Each row is a point on a tangle of strands that fork, close into loops and nearly touch. The rows are in no order.
Points whose rows are less than 46.9 apart are linked; no others are. Some points are linked to none.
Z_818: [  1  -7 -34  63  48 -23 -25  12 -59 -17]
Z_649: [-17   3   0  39  28  29  -2  -6  12  10]
Z_62: [ 31  -2  97   3   3 -25  41 -41 -13 -14]
Z_563: [ -6 -10 -85 -21  18  40 -27  61  10 -46]
Z_258: [-35   1 -63  29  30  58 -22  28  26   3]
Z_557: [ 19  -9  -7 -24  -2  -8  -7  21 -31 -64]
Z_968: [  4   6  83  43  26   0  28 -46  -1  12]
Z_352: [ 17   4 104  27  17 -16  41 -49  -3   4]
Z_376: [  9  31 -50 -62 -65  14  -9  30  58  71]
Z_220: [ 25  -9   9 -30 -13 -26  -9  10 -37 -68]
Z_331: [  1  -2  20  70  46 -29  -4 -22 -50   1]
Z_996: [ 26   4  63 -44 -46 -34  35 -29  10  25]
Z_72: [-12   6 103  20   0  10  53 -66  40  42]
Z_203: [-51 -15 -91  63  45  13 -40  16 -19  20]
Z_554: [ 21  -7  33 -18  -3 -14  11   0 -15 -37]
Z_30: [ -77  -33 -104   69   42    7  -42   19  -18   35]
Z_406: [ -92  -24 -111   63   31   30  -42   19   -5   42]
Z_367: [-17   8  21  45  29  23   4 -23   4  19]
Z_552: [  7   3  21  29  31   3   6  -9 -13 -13]
Z_183: [ 35   9  25 -57 -62 -54  -8  -7 -32 -26]
Z_798: [ 18   4  41  62  43 -36   1 -26 -66 -17]
Z_431: [  6  -4 -77  -3  28  29 -34  57 -17 -56]
Z_389: [  9  -7 -71 -65 -33   4 -26  51   3 -29]
Z_29: [  2 -12 -65 -56 -23  12 -12  45  24 -15]
Z_162: [-28   9  30  61  30  14   7 -40   2  33]
Z_246: [  3 -13 -30  64  51 -47 -25   3 -74 -21]
Z_417: [  3  -1 -44  33  40  13 -29  28 -29 -35]
Z_897: [-23   8  86  40  12  19  37 -60  30  39]
Z_102: [ 22 -11  44 -28 -13 -27  20  -6 -14 -26]
Z_204: [ 28  -7  17 -58 -47 -45  -8  -2 -25 -38]
Z_570: [  0 -14 -82 -42   1  29 -23  59   3 -50]
Z_583: [ 35  12  62 -49 -64 -53  19 -29  -6  16]
Z_765: [ -3  32 -44 -58 -65  25  -3  16  80  92]
Z_82: [  6   0 106  -1  -6  -8  53 -59  36  34]
Z_964: [ 26 -10  19 -45 -28 -42  -8   1 -38 -61]
Z_426: [-70  -1 -78  57  29  54 -33   9  11  37]
Z_912: [  4   7   7  54  39 -12  -6  -9 -35  -8]
Z_262: [ 38  20  48 -53 -70 -59   6 -24 -17  11]
Z_385: [ 28  -4  89 -22 -15 -38  33 -33 -10 -16]
Z_684: [ 27  -7  61 -39 -27 -38  29 -17 -10 -16]
Z_549: [ 20  -3  78 -28 -30 -26  41 -31  20  23]
Z_43: [ 25   3  36  44  33 -29  -2 -13 -58 -42]
Z_605: [-92 -12 -94  64  22  44 -36  10   5  50]
Z_555: [-17  -4 -69   7  30  48 -24  37  18 -17]
Z_609: [ -4 -12 -30 -33  -5  26   3  29  33  -8]
Z_60: [ 15   1  97 -22 -24 -24  54 -48  31  30]
Z_145: [ -7   4 -19 -52 -43  14  14   8  66  57]
Z_15: [  8  -4 -65  22  38  17 -34  42 -30 -49]
Z_626: [-52   3 -73  49  32  51 -31  13  20  22]
Z_741: [  1  -2  26  -1  10  14  19 -10  24   5]
Z_116: [ 12  -9 -16 -18   8   4  -4  24 -14 -46]
Z_313: [  6  -4 -13  -5  18  18  -5  18   1 -31]
Z_959: [-16  -3 -86   5  27  50 -31  50  12 -27]
Z_687: [-23   7 -17 -52 -47  28  19   2  88  77]
Z_295: [ 22  -2  26   5  15 -13   2   1 -35 -51]
Z_858: [-14  19 -27 -54 -61  32  13   8  93  96]
Z_631: [  2  -2 -40  50  44  -3 -28  17 -46 -29]
Z_346: [  4   8 -34 -60 -54   9   4  19  56  56]
Z_600: [ -5   0 -15  20  31  26  -8  11   6 -13]
Z_233: [  5   2  61  29  21   2  28 -30   2   3]
Z_985: [  7 -17 -69 -54 -16   5 -29  58 -12 -59]
Z_166: [ 34  22  25 -56 -75 -49  -7 -10 -16   3]
Z_572: [-24  10  59  46  24  22  23 -48  17  36]
Z_283: [ 38  40  48 -49 -77 -30  16 -21  21  64]
Z_303: [ 32   1  39  23  23 -25  -1 -11 -57 -54]
Z_929: [  3  -4  18 -39 -32  -1  27  -6  45  31]

A piece is all that can be reached along the links. How many separate loops has the piece of each point below (a circle has one, a figure eight two, a Y none), and how many tips (points with one link)?
Z_82 -> loops 1, tips 0
Z_43 -> loops 0, tips 2
Z_818 -> loops 0, tips 3
Z_145 -> loops 1, tips 0

Name the points in between on the shortest way along the links from the first point to the second, in order.
Z_570 / Z_818 -> Z_563 Z_431 Z_15 Z_417 Z_631
Z_572 / Z_313 -> Z_162 Z_367 Z_649 Z_600
Z_43 / Z_552 -> Z_798 Z_331 Z_912
Z_406 / Z_959 -> Z_605 Z_426 Z_626 Z_258 Z_555
